Points, in no order, along strands that fork and pass close to each other.
(in the rows, 128 means zero)
Two points are linked if the straight distance between their rows is under 140. Some points are linked to none.
j443: [121 117 139 154 139  85 168 139 139 140 160 125 155 171 147 171  94 112
  94 127 120 122 153  97 102 138  79 147 139 124  81 154 159 129 163 119
 104 115  97 119 153 135 118]
j22: [110 115 119 170 194 119 127  97 159 142 129 150 145 126 143 115 125 115
 158 132 150 105 119 200  29 165  87 124 160 150 102 104 102 109 175 128
 100 118 126 109 158 127  86]
j184: [ 93 142 151 127 156 125 120 131 120 131 146 118 144 148 160 143  85 109
 119 126 151 118 135 105  98 180 103 123 112 126 111 116 138 103 152 106
 106 106 135  96 170  93 135]
j696: [197 108 151 116  88 135 144 142 119 115 139 108 109 114 119 112 161 130
 148 139  99 134 102 100 176 101 180 134 110 100 128 141 160 156  95 156
 170 161 137 137 105 137 140]
j67: [ 82 147 157 140 184 126  83 105 118 136  89 144 160  96 128 115 109 148
 137 138 135 126 135 159 133 179 114 138 159 136 140  87  48  94 136 120
 135 132 156 111 165 119 133]
j396: [167 116  77 108  63 178 116 118 127 135 123 133 104 113  87  99 132 137
 121  85 107 163  87 158 142  69 163 116 115 126 133 130 122 145 107  94
 141 132 137 163 130 155  89]
j324: [109 135  72 105 113 121 136 136 100 121 104 152 155 146 154 127 108 126
 138 133 129 130 150 127 166  93 142 119 132 159 193 137 166 128  98 139
 115 134 128 193 126 117 163]
j164: [165 102 111 145  92 177 132 126 162 118 137 143  92  92 109 109 172 138
 134 145 106 125 151 164 145  60 126 133 111 138 142 132  66 136  68 152
 152 146 151 139  69 145 106]
j755: [173 114 137 165 126 113 151 152 149 113 129 129 108 108 139 138 177 123
 148 134 122  93 148 133  98 106 129 139 115 131 148 133 104 127 120 180
 153 155 137 121 102 148 145]
j200: [ 94 153 201 125 163 137  88 172 127 123  65 118 139  98 129 136 141 149
 137 125 152 103 150 146 132 177  88 124 139 134 134 108  66  96 144 113
 123 110 149  95 158 119 148]
j128: [161 106 142 123  87 104 145 138 127 119 164 125  91 154 147 139 154 114
  92 143 107 119 119  58 150 135 103 150 108  91 100 161 181 141 119 158
 150 138 110 106 103 119 168]
j416: [115 143 129 147 132 132 124 125 155  99 133 165  76 134 128 115 161  98
 109 145 139 112 157 156  81 100 102 133 146 158 124 137 110 123 120 181
 140 130 132 165  56 143 133]
j835: [ 56 142 132 118 117 101 128  92 106 134 162 153 133 187 151 141  81 106
  61 146 153 141 159  84 154 151 102 131 145  62  83 137 121 132 150  86
 136  81 128 124 136  85 158]
j732: [ 99 154 119  92 166 158  89 123 118 127  95 150 121 102 170 120 147 132
 140 137 158 104 150 160 151 139 132 116 134 148 189  89  92  95 125 158
 132 143 148 151 132 123 159]
j600: [129 142 139 144 121 105 141 145 154 106 130 135 112 152  96 131 128 127
  95 137 122 127 153 131 101 104 109 128 131 140 113 155  93 123 107 138
 136 118 131 161  90 145 117]
j710: [ 33 175 106  76 152 145  83 103  86 137 119 156 184 149 137 113  53 172
 126 128 105 158 103  79 145 181 138 132 136 100 108  65 121 153 142  80
 112  96 169  99 197 118 131]
j929: [123 148 138 122 118 120 126 132 138 130 129 123 124 145  91 132 108 119
  96 134 129 153 139  99 137 116 137 108 127  91 106 146 117 144 121  93
 131 100 130 176 102 126 122]
j521: [ 98 149 168 157 156  75 163 165 120 110 122  82 149 150 107 158 114 155
 118 140 140 112 193 116  65 160  96 118 136 122 106 164 132 134 153  99
  80  85 140 120 147 116 115]
j991: [133 155 128 147 170 122 137 164 132 118 103  93 151 158 162 122 151 123
 152 119 150 108 142 109  76 159 114 143 114 142 131 139 166 117 136 142
 115 118 114 123 133 130 156]
j941: [108 152 164  89  98 174 103 151 123 138 120 101 134 155 137 155 109 146
  97 132 132 141 136  84 197 158  92 135  86 105 110 129 124 145 141  89
 145  85 158  86 151 112 155]
j26: [143 151 154 151 166 149 133 173 123  67 111  88  78 114 136 114 197 123
 150 130 160 114 149  95  74 152 160 122  97 158 166 114 159 114 107 182
 114 132 124 102  77 153 134]
j379: [187  68 131 102  75 122 142 126 146 147 139 138 116 104 112 169 137 136
 100 126  84 142 105 127 226  65 118 133 101  82 135 132  85 151 106 123
 171 151 100 103 123 123 154]
j206: [163 123 134 151 171  77 175 155 148  98 135  90  92 129 157 132 183 151
 122 106 158  90 128 133  57 143  86 142 117 149 124 145 147 113 121 175
 104 128 106  88 112 113 121]
j896: [119 132 188 133 119 135 129 170 113 140 121  86 146 139 144 158 121 153
 124 140 122 108 154  86 159 169  95 144  88 111 108 155 144 134 131 116
 113 110 140  84 140 129 153]
j775: [220  88 156 198 130 127 154 159 120  98 130  99 114  66 107 131 201 181
 172 135  94 125 140 153  98 119 142 146 108 130 139 138  94 128  78 159
 144 173 119  98 118 158 104]
j843: [181  89 153 205 151  88 164 135 167 121 135 115  93  83 120 139 198 140
 121 121 115 102 164 163  37 128  70 150 153 136 101 134  84 116 144 165
 117 148 117  59 109 138  92]
j447: [204  76 150 186 108 129 146 130 147 142 140 110 116  50  85 133 175 150
 151 123  82 145 132 163  93 119 112 137 110 104 118 144  87 126 113 129
 124 165 129  80 123 132  83]
j989: [ 99 155 166 110 112 142 118 142 103 125 120 123 136 155 139 147 116 131
 130 178 137 132 161  94 211 138 163 111 133 121 145 146 138 143 106 128
 148 111 136 162  83 108 154]
j287: [133 121 158 193 166 136 137 145 159 110 102 107 111  85 128 112 191 115
 146 132 152  95 164 179  48 137 136 135 142 146 147 117  86  96 133 154
 123 128 140  91  82 155 107]
j326: [105 165 126 129 134 106 135 126 111 101 166 116  70 165 137 135 144  88
 121 137 164 124 163  73  74 149 138 118 123 123 120 146 200 134 147 159
 112 119 112 131  77 110 141]
j5: [ 86 163 106 116 114 126 118 118 117 121 137 144 129 171  97 125  72 103
 106 119 130 161 106  95  97 140 136 114 123  96  98 131 131 149 155  75
 114  80 137 157 154 141 111]
j987: [ 94 155 131 131 155 134 122 140 102 130 103 116 183 153 151 108  80 147
 158 138 133 109 143 119 142 160 156 122 140 148 151 120 134 104 118 117
  89 119 137 159 181 125 125]
j992: [ 59 156 111  76  86 139 100  91 114 136 110 154 155 130 108 129  63 129
  77 127 106 171 101  96 193 127 148 120 159  60 110  93 105 142 153  51
 138  87 137 125 168 112 119]
j297: [120 128 181 151 179 112 111 156 132 145 111 136 121 117 150 125 151 106
 129 105 161 110 119 136  67 181  82 153 140 125  92 119 124 104 167 140
 127 122 130  77 140 132 152]
j401: [123 167 169 127 114 143 111 168 128 116 107  95 124  83  59 136 141 162
 151 136  97 143 148 147 136 135 164  93 124 129 141 146  89 122 120 117
 113 117 160 147 116 139  96]
j787: [102 161 161 155 185 118 118 156 133 112  98 119 119 112 153 118 173 108
 134 124 163  96 149 146  57 156 127 138 156 144 139 118 130 101 147 157
 124 114 119 107 102 140 160]
j205: [168 105 217 171 149 101 148 174 147 111 114 104 112  92 117 166 195 146
 123 145 136 106 150 129 137 158 103 150 134 131 122 135  81 107 113 159
 157 145 124  58  95 134 145]
j241: [ 69 149 125  95 134 135  86 102 105 154 109 156 185 108 103 134  54 170
 114 130  84 168  94 108 181 163 129 128 154  94 114  80  89 140 145  67
 121 116 145 121 194 127 118]
j725: [144 102  89 158 138  82 177 115 149 145 164 135 156 180 138 161  90 127
 109 117  99 127 110 145  90 126  99 138 160 158  88 160 167 140 179 125
  95 117  66 134 172 142 107]
j999: [138  96 150 159 153 135 113 134 149 134 101 110 135  72 103 113 157 124
 151 126 140 122 137 177  79 148 117 115 114 115 136 110  88 103 132 124
 132 144 156  94 120 130 112]
j877: [185  95 113 164 145 106 164 112 167 126 158 127 109 117 156 128 162 111
 156 117 114  89 115 156  63 122  87 174 136 157 106 145 145 132 161 175
 107 164  81  88 137 145 109]
j411: [174  69 104 113  93 147 116  91 146 152 145 163 121  96 131 126 139 118
 132 144 116 124 120 166 201  77 131 131 113 121 159 119  92 135 103 140
 166 160 129 123 116 126 158]
j211: [105 126 133 146 196 108 117 107 155 140 150 146 132 146 156 116 127  81
 137 116 159 106 102 152  40 172 100 135 155 150  80 108 158 104 184 144
 114 126 103  77 150 119 127]
j426: [155 121 167 186 138  96 151 177 142 105 125 103 127 108  93 137 151 165
 134 137 106 109 147 144  56 149 122 110 136 138 109 157 116 121 126 142
 106 121 138 118 120 150  91]
j438: [142  99 113 118  65 126 138 124 134 145 139 127 128 143 122 120  83 120
  88 107  85 129  68  98 157 109 123 140 126 108  98 149 166 149 137  91
 105 101  88 128 156 146 128]
j767: [193 108 176 133 108 134 131 157 156 127 108 100 132  76  74 160 163 165
 150 140  98 148 141 128 185 109 130 111 111 113 133 131  69 134  97 114
 159 153 135 116 110 113 114]
j823: [119 109 137 133 138 121 124 129 138 137 126 122 154 144 130 132  77 128
  95 121 127 123 130 121 145 146  89 119 108 136 114 121 104 119 137 102
 125 109 127 121 169 112 153]
j509: [150  99 125  96 113 127 114 119 124 137 137 173 100 128 149 142 148  86
 122 165 145 135 135 104 190 119 122 125 132 115 153 124 146 122 109 154
 170 151 123 153  73 109 168]
j633: [169 112  51 152 105 119 164  90 165 141 184 153 101 134 133 117 145 113
 138 123 117 125 106 179  81  83 104 142 138 141 117 158 133 142 129 147
 103 135  95 153 122 135  88]
j488: [ 84 164 155 123 100 149 140 121  99 134 146 116 117 182 157 149 112 120
  91 147 151 140 196  78 153 142 113 136 108  68 113 153 135 146 126 100
 143  82 148 119 102  86 155]
j169: [168 133 110 165 161 122 152 147 127  88 130  99  96 132 153 107 194 128
 165 142 143  97 127 150  51 143 158 127 134 174 159 139 186 124 113 201
 113 142 109 130  92 147 126]
j56: [ 95 155 145 136 169  95 127 111 107  99 147 119  69 160 146 125 143  74
 120 148 187 102 173 116  48 157 157 110 170 145 137 113 180 116 171 165
 110 124 112 130  77 123 133]
j632: [150 113  75 127 130  82 177 124 143 114 143 143 112 150 165 135 153 101
 131 140 130 113 132 121  94 107  90 138 145 169 151 158 217 125 121 183
 108 154  90 156  98  95 139]
j48: [104 147  86  94  78 137 131 101  84 169 134 134 167 158 129 122  52 144
 102  96 121 170  76  88 199 119 166 142 144 101 130 111 157 154 124  52
 103  89 114 124 204 146 119]
j278: [122 104  78  85  66 147 117 107 119 139 119 152 128 126 101 119  89 115
 101  85 124 164  79 127 165  79 161 112 124 101 139 112 131 133 125  67
 149 122 132 151 138 144  97]
j83: [147 129 191 143 115 112 124 176 129 120 133 106 112 114 121 165 144 162
 109 142 104 100 134 113 146 151 107 133 104 129 121 156 106 134 126 144
 137 125 126 102 116 129 149]
j642: [ 58 166 150  97 121 149 100 115  85 125 142 129 156 137 130 149  75 132
 128 168 144 151 158  88 184 153 168 107 115 120 135 121 134 133 128  95
 134 108 155 154 118 116 128]
j829: [138  98 134 131 142 131 111 107 133 146 137 127 129  94 109 105 132 113
 158 132 144 125 117 159 115 131 160 121 111 121 138 127 127 110 121 132
 128 162 146 137 113 142 101]
j874: [ 95 154 115 143 151 141  99  86 143 119 139 150 109 127 118  98 126  95
 115 158 136 125 144 193  74 125 126 132 156 151 119 132  96 109 132 145
 119 119 130 164  96 135 119]
j383: [145 139  88  60  80 185  92 105 106 154 115 151 127 129 115 128 128 110
 135 123 114 166  93 128 228 102 187 124 142 126 163 100 145 138 121 124
 174 151 151 158 125 155 123]
j870: [ 55 158 122  71 150 147  73  99 108 136 105 134 143 127 117 104 108 117
 129 123 143 131 121 122 153 152 153 118 123 119 142  86 119 112 151 128
 152 144 172 113 129 119 142]
j560: [142 139 145  99 125 171  73 122 139 134 111 129  81 103 115 134 186 139
 129 144 138 141 124 164 186 132 135 106 101 135 140 117  80 135 113 154
 189 138 147 126  78 120 161]
j621: [172 123  95 141 107 140 155 157 126 132 155 108 143 124 118 121 126 144
 152  90  98 154  82 128 112  93 163 118 101 148 119 160 184 147 106 117
 106 128 107 155 155 148 111]
j894: [ 28 170 177  99 180 127  86 113  89 133 102 139 157 123 164 118 100 146
 122 139 169 122 155  92 148 186 111 139 137 107 115  93 118 124 144 104
 126 105 158 107 151  98 176]
j410: [136 124  98 147 116  93 181 148 144 121 128  99 147 151 107 143 104 153
 124  84 105 134 106 110  88 105  81 124 101 133 110 169 144 157 146  91
  83  99  97 136 161 110  95]
j37: [130 100 173 180 164  71 157 179 141 109 113 104 144 126 123 168 135 158
 114 127 130 100 178 149  61 148  68 121 143 149 114 150 100 110 146 130
 101 116 117 107 133 128 112]
j940: [ 61 121  73 127 109  90 146  75 116 140 159 156 163 186 140 115  53 108
  88 120 125 138  85  93 134 135 129 135 146  95  96 125 167 144 164  85
 106  90 101 120 187 115 136]
j825: [153 123 138  94  82 163 117 157 124 135 114 115 144 140 137 157 109 153
 115 126 103 132 109  93 208 127 127 133  97 120 130 131 132 154 126 105
 142 110 130 123 156 149 152]
j392: [159 114  69 120 129 128 122 123 144 129 122 138 116 116 155 128 139 130
 143 106 129 118 113 157 113 106  99 138  94 155 155 130 121 131 131 141
 122 140 110 146 148 126 160]
j165: [162  92 162 176 146 109 133 148 131 148 111 110 150  97  86 129 124 123
 162 125 115 145 117 148  62 171 120 113 135 115 114 130 119 111 145 109
 101 139 148 107 149 138  80]
j332: [142 112 106 157 152 128 128 120 155 137 144 167 104 125 169 125 149 116
 126 117 151 100 128 183  78 125  67 140 118 163 125 127  93 118 149 158
 129 123 122 133 143 129 151]
j576: [134 151 193 161 167 127 133 191 109  75 112  98  75 127 142 141 202 151
 115 147 172 106 162  99 117 174 130 124 121 149 146 128 129 112  91 178
 143 112 125 105  63 143 156]
j110: [141 133 104 110  91 131 138 154 103 129 121 115 149 122 126 138 124 146
 136 117 116 143 152  99 180  75 168 120 111 132 171 148 159 141  91 120
 135 140 126 171 109 125 158]
j634: [120 121 117 138 165  80 135 106 144 129 155 174 106 149 180 133 138  97
 107 132 173  92 163 156  85 125  79 138 175 171 128 126 139 108 156 174
 125 133 101 138 123 108 164]
j531: [ 42 148 107 105 127 133 118 105  74 130 138 150 153 160 169 128  73 120
 121 154 158 139 168  74 161 141 141 134 127 116 144 125 181 142 123 107
 112 109 154 156 120 100 155]
j512: [157 105 113 115  99 132 139 146 116 170 106 120 169 104  97 152  94 154
 134  81  84 161  99 126 171 110 116 132 107 110 139 124 101 140 137  79
 107 133 130 126 202 157 105]
j109: [126 145 158 114 132 123 108 125 144 135 147 148  94 143 132 122 133  76
 116 140 154 113 121  95 128 159 122 137 126 107 105 127 136 103 145 148
 136 135 132 122 110 135 134]
j284: [189  56 115  92  60 154 142 127 119 148 138 139 139  96 119 149 119 133
 113  96  88 164  74 134 227  61 154 131 112 100 137 124 131 141 102  87
 156 151 111 124 159 151 123]
j968: [ 92 141  60 133 135 112 128  77 150 120 140 164 150 149 142 100  93  93
 137 134 129 120 101 160  80 112 115 144 156 175 122 132 166 140 159 138
 111 113  91 163 141 127 135]
j881: [135 107 117 109  90 143 117 123 139 139 127 158 133 134 148 131  84 122
  92 137 105 121  93 127 172 116 109 135 124 139 126 124 122 133 127 115
 133 108 110 152 149 144 150]
j159: [165 108 156 141 127 135 139 191 144 100  82 103 131 105 105 145 161 170
 157 130 117 102 173 139 143  99 125 103 101 130 163 128  64 106  73 130
 136 143 140 126 106 129 115]
j554: [185 120 145 157 128  93 171 149 112  97 169 107  96 130 134 136 174 131
 133 150 126 132 147  67 101 128 170 135 126 112 117 155 201 135  91 184
 140 167 119 124  79 142 121]
j244: [102 153 110  58  79 175  91 106 105 155 121 141 149 137 120 139  98 140
 123 140 130 161  97  97 251 132 181 110 133 106 141 102 158 158 134  95
 164 109 145 146 135 141 131]
j279: [ 22 168 100  95 156 118 104  81  80 115 144 160 150 186 161  98  60 105
 128 145 154 136 120  79 115 171 131 149 147 129 114 109 176 133 142 121
 101 113 142 131 140 101 142]
j821: [149 109 191  94 133 136 114 146 143 148  87 105 135 110 124 133 159 128
 120 120 131 124 123 132 175 142  99 128 108  90 121 110  81 114 136 122
 175 146 169  78 123 106 147]
j194: [170 120 118 136 110 127 158 152 103 142 154  96 148 157 137 121 112 134
 156 115 119 139 111  82 121 123 162 141 101 117 109 166 218 167 116 115
 101 124 108 138 153 142 136]
j598: [ 55 162 181  92 174 137  79 120 101 122  99 110 117 122 142 110 126 114
 127 138 185 114 154 114 149 172 153 115 125 123 147  87 118 117 145 128
 141 123 161 109 107 102 164]
j615: [170 122 136 121 113 160 112 122 138 114 139 134  63  84 119 128 197 137
 136 160 124 127 143 151 162 106 139 121 105 136 159 129  95 125  75 187
 164 159 136 127  50 125 133]
j77: [120 162 107 117 128 131 140 120 113 114 150 106  92 172 110  99 126  88
 137 118 137 147 121 106  77 122 176 103 119 128 128 146 197 137 132 144
  99 129 119 170  91 129 106]
j53: [102 150  95  54  93 190  84 122  94 159 106 126 181 134 103 148  79 187
 113 106 116 174  98 112 227 123 184 111 144 122 132  76 146 158 140  64
 143 103 154 128 191 152 111]
j189: [221  62 130 179 157  87 176 122 151 116 156 118  87  87 151 141 196 147
 142 128 123  97 148 154  66 105  90 167 137 131 119 141 120 128 111 176
 116 179  81  81 111 143 106]
j777: [107 160  82 110  98 135 113 117 115 153 123 140 157 146  88 117  58 121
 121  99 103 173  70 106 130 128 148 123 133  98 100 118 149 148 152  56
  89  83 116 125 199 141 111]
j529: [ 82 109  69 102 103 124  92  74 115 125 135 164 125 137 115 106  91  87
 110 108 132 156 105 122 132 106 156 117 125 112 133 116 134 116 144  98
 149 146 115 156 115 106 133]
j544: [168 101 110 137  82 106 149 137 142 123 152 138 105 155 132 127 125 114
 101 116  85 116  79  99 112 112 103 149 114 116  95 163 172 153 140 153
 135 128  92 124 132 141 142]
j258: [ 51 155 157 117 183 111  96  88  94 123 146 154 122 161 165 105  95  86
 113 161 183 120 151  86 111 187 136 132 172 124 107  97 162 109 148 139
 120 122 133 130 111 108 153]
j359: [109 154 121 132 139 152 105 147 122 109 100 104 130 105  70 108 132 144
 164 110 117 150 133 176  67 129 149  92 107 147 142 135 106 118 124 117
  95 121 160 150 118 146  80]
j513: [105 131  75 117 117 189  95  82 147 149 115 151 135 105 100  85 123 120
 138 128 120 146 123 194 134  96 137 123 124 126 147 101  69 122 130 111
 134 130 178 148 135 152  89]
j409: [ 79 156 126 156 177  79 148 129 120 106 123 126 174 163 112 140  83 120
 133 133 151 140 157 132  50 154 104 120 158 142 106 134 127 122 163  97
 102 101 131 149 154 129  96]
j964: [199  88 106 150  92 121 168 132 152 137 142 146 124 105 128 141 135 140
 123 116  82 126 124 131 152  55 111 156 127 127 134 147  99 148 100 142
 125 144  90 144 139 155 132]
j596: [169 121  81 170 139 102 164 114 151  89 171 135  63 131 146 120 197 130
 131 144 125 110 145 150  45 109 119 127 144 182 131 143 175 133 109 208
 129 157 101 132  65 123 112]
j474: [ 79 175 120 120 138 137  88  85 132 121 126 168 120 132 110 117  99 104
 101 165 132 145 131 163 144 134 133 126 152 139 129 115  64 117 133 128
 148 105 139 170 125 131 141]
j288: [134 127  92 161 177  90 167 111 158 117 137 121 123 152 149 122 158 136
 156 135 151  84 138 205  35 123 107 126 169 173 132 145 137 124 152 167
 106 124 102 150 110 123  88]
j36: [173 127 147  97  81 164 115 150 136 129  99  98 128 106  65 165 158 171
 141 124 100 172 132 136 216  90 163  93 105 125 136 120  71 153 102 102
 192 145 152 124  95 113 102]
j686: [ 50 167 101  88 152 150 105 120  87 137  98 127 194 154 153 111  68 172
 146 123 132 127 137  89 164 154 156 133 128 120 141  91 139 141 129  96
 106 112 166 136 194 127 136]
j505: [164 104 101 103  89 167 135 143 125 138 111 120 137  90 104 115 141 156
 157  84  95 126 121 175 145  59 155 123 117 133 151 134 107 138  98 107
 130 164 154 149 143 141  89]
j235: [ 98 141  83 140 149 124 128  96 121 136 108 147 185 141 116  91  60 145
 146 112 112 155  92 151 107 134 126 128 145 153 126 108  98 127 125  84
  98 116 133 161 192 130  89]
j548: [173  82 123 178 142  87 165 118 152 142 140 112 137 133 120 144 128 131
 130 112  91 111 122 163  64 126  76 147 145 155  89 162 123 136 168 138
  90 150  82 107 155 137  93]
j510: [104 169 180 104 151 155  84 138 134 117  92  98  96 114 102 122 165 121
 134 136 163 129 150 133 163 155 146 111 109 137 148 108  96 115 132 148
 158 129 154 113  80 125 153]
j750: [140 105 167 121 131 132 131 148 120 139 121 126 146 134 168 152 141 109
 131 164 147 118 149  88 186 136 124 141 117 119 143 130 147 115 105 144
 162 150 127 125  93 115 176]
j228: [136 125  77 134  85 146 126 112 124 162 141 162 142 131 109 116  69 123
 133  80  91 162  42 154 123  97 169 124 154 127 109 122 148 149 142  72
  94  97 101 147 200 164  92]
j75: [149 118 141  99  94 162 102 113 155 148 115 129 137 115  82 147 122 145
 117 149 118 161  93 155 231 119 146  90 119 119 125 114  65 144 118  96
 182 116 146 133 122 125 115]
j245: [ 90 144 111 134 158 123  93  76 118 136 120 169 147 129 114 106  73 142
 123 138 127 144 118 145 126 159 124 135 153 139 128  91  56 114 129 103
 132 128 146 146 172 124 109]
j466: [213 116 146 159 112 115 166 134 120 106 164 120  96  91 100 113 187 144
 150 122  94 150 111 105 116  97 178 145 126 104 109 153 148 140  70 169
 152 181 118 139  95 155 103]
j606: [181  62  98 119  93 120 136 100 134 139 145 170 112 112 142 120 134  94
 116 149 116 123 131 140 178  63 120 137 140 134 153 133 146 120  81 156
 144 168 102 151  87 110 156]
j668: [124 106 101 109  82 131 133 116  99 168 109 138 174 122 113 139  61 169
 100  84 110 163  84 122 221  95 148 140 135 121 143 118 116 151 120  66
 114 118 117 142 201 165 128]
j17: [135  99  77 146 133 160 139  95 135 128 124 137 122 108 155  93 149 115
 181 131 147 100 146 198  82  81 123 140 126 161 175 126 104 115 110 138
 110 164 134 146  98 113  89]
j575: [124 146 116 154 149 147 149 160 127 102 113 103 134 124 116 106 159 137
 165 116 119 121 141 162  69 104 176 103 126 152 161 148 141 114 103 148
  98 136 132 176  98 149  89]
j879: [ 90 187 200 129 122 144 125 152 117 114 135  92  93 156 141 131 160 110
 106 144 155 126 168  71 128 166 125 133 114  89 107 144 146 134 140 140
 147  97 157  88  82 102 161]
j674: [189  91  73 155 121  73 192 120 154 100 175 151  90 138 161 139 178 121
 109 126 101 115 126 115  85  79  86 146 133 150 124 154 184 142 113 202
 141 164  84 127  94 110 137]
j458: [149 138 231 144 159 136 136 193 133  90  99  81 100  86 132 164 208 149
 139 152 158 114 141 115 166 178 140 118 119 122 148 118  92 111  97 156
 157 117 132  63  75 122 144]
j841: [ 68 152 167  93 159 127 101 124 110 150 108 156 139 132 185 117 118 123
  91 112 154 117 129 115 160 151  80 146 139 115 112 102 114 112 149 124
 146 119 138 113 150  88 193]
j701: [ 93 149 171 139 157  99 141 137 135 110 161 125 120 162 166 152 113  96
  92 129 174 104 179  99  89 150  80 138 148 145  96 139 148 105 164 134
 115 108 116 102 137 103 139]
j703: [116 154 166 115 140 159  92 166 113 122  76 102 161 127 134 129 114 161
 152 144 130 105 152 126 160 166 142 117 127 138 142 121  96 113 128 112
 129 116 139 136 150 131 141]
j957: [129 133 111  74  48 164 128 151 115 138 110 130 147 138 131 162 109 155
  91 132 110 150 113  98 252  85 155 120 121 122 162 122 149 166 111  96
 159  93 141 141 132 153 151]
j481: [101 123  90 137 171 104 135  87 167 144 160 152 141 166 140 112  94 102
 119 104 132 118  77 155  74 153  74 132 134 144  79 119 136 125 184 127
  96  96  96  98 198 116 131]
j119: [ 94 107 119 117 104 118 133  92 124 155 159 152 153 171 136 130  82 106
  71 133 131 152 109  75 181 151 115 128 133  54  87 129 142 124 140  76
 132  96 116 124 159 121 139]
j3: [113 141 116  92 122 154  87 109 112 158 139 125 148 113  97 112 103 111
 161 121 114 145  98 128 149 140 189 110 118 112 131 113 149 122 141 113
 128 151 157 125 143 139 120]
j473: [137 148 122 130 126 139 138 168 109 125 117  91 162 144 148 130 133 137
 156 125 120 121 144  91 133 128 164 128  99 120 146 147 179 138 115 129
 120 127 129 145 137 135 161]
j713: [126 138 119  71 116 161  94 129 115 125  93 156 100 116 156 124 141 108
 137 149 139 110 145 118 175 116 136 114 130 141 183  96 135 124 120 157
 153 149 150 162  96 111 167]
j654: [138 106 102 185 148 135 148 101 150 123 142 111 100 104 132 102 176 127
 160 137 148  99 152 206  29 107 132 125 139 156 138 141 108 119 127 154
 106 140 127 125  84 132  77]
j78: [149 120 152 144 161  77 156 148 141 122 154 128  98 147 173 153 158 109
  97 125 174  99 174 112 102 131  86 141 137 146 120 135 149 101 122 169
 123 136 102 111 102 108 162]
j315: [ 90 147 105 107 132 109 115 117  93 120 121 143 124 151 164 126 102 100
 134 148 161 116 165  90 141 138 120 138 132 154 164 132 176 125 130 137
 111 127 120 163 113 103 180]
j414: [126 122 173  83 149 153  96 122 140 154 109 146 111 113 170 112 155 102
 105 109 160 120 113 132 167 146  92 134 121 110 112  90 101 101 137 136
 175 146 143  95 134  94 179]
j735: [174 117 112 105  80 166 132 156 136 114 104 141 107 107 105 131 156 161
 139 116  92 129 146 143 177  38 148 120 117 139 167 122  83 136  56 136
 151 153 137 163  89 138 116]
j126: [177  67 116 167 118 135 135  95 143 154 170 128 121  71 107 111 139 120
 170 126 123 128 121 182  90 112 139 135 119 119 114 142 113 118 129 116
 112 168 119 117 134 132  85]
j469: [140 137 146 125  92 146 124 130 133 150 148 121 152  97  73 122 105 124
 145 116  99 148 101 141 181 111 194 107 126 129 125 137 127 135 127 105
 133 135 151 150 153 156 111]
j985: [151 138 109 146 138  95 177 152 149 110 141  90 118 146 127 131 151 144
 146  98 115 116  97 112  46 132  98 133 107 137 104 161 170 141 137 143
  97 127  96 113 122 112  91]
j711: [194 108  83 130 119 150 158 122 140 123 157 116 123 101 136 106 153 116
 181 104 110 138  93 159 105  89 158 137 104 150 145 147 177 134 100 150
 105 167 108 147 148 132 103]
j939: [102 152 180  65 141 158  99 133 123 153  75 110 154 141 130 143 137 139
 129 134 155 134 132 103 231 160 118 124 124  93 120  88  83 126 137 101
 179 137 174  99 132  96 131]
j652: [ 95 103  63 119 107 107 121  67 146 143 156 174 134 157 127 101  73  98
  91 108 110 123  59 138 116 132 102 134 143 113  99 121 133 126 167 110
 111 114  89 115 183 124 127]
j834: [105 152 163 103 100 148 107 135 127 143 105 111 164  97  60 144 106 147
 139 139 100 165 123 153 195 127 168  94 139 121 130 128  80 133 126  84
 145 118 166 145 136 124  96]
j973: [131 127  89 154 133 121 147 131 147 138 114 121 166 134  99 117 104 133
 156  97 100 138  91 167  68 115 113 125 126 144 115 146 125 135 148  95
  94 113 120 149 161 133  89]
j490: [ 83 135 140 138 180 108 117  83 109 122 133 128 122 148 132 103 100  85
 141 146 173 113 142 120  75 160 163 116 158 142 140  99 142 102 154 138
 118 141 131 139 108 114 114]
j699: [174 131 116 163 128 103 178 170 123  81 141 100 111 136 132 110 179 157
 154 137 117 113 138 105  94 114 166 126 115 154 149 152 191 141  80 203
 122 149 133 146  99 148 130]

A fork is a point with three links. Follow the links from the first point to the second and name the forks in between, in order.
j596, j438: j169 j825 j881
j874, j544: j245 j78 j701 j881
j48, j686: j777 j245
j278, j835: j598 j3 j829 j999 j287 j787 j211

Follow the links from the first point to the second, and from the first to the third. Name the last point that the two ways share.
j548, j235, j699: j701
j245, j877, j438: j701
j575, j606, j521: j999
j929, j241, j896: j245
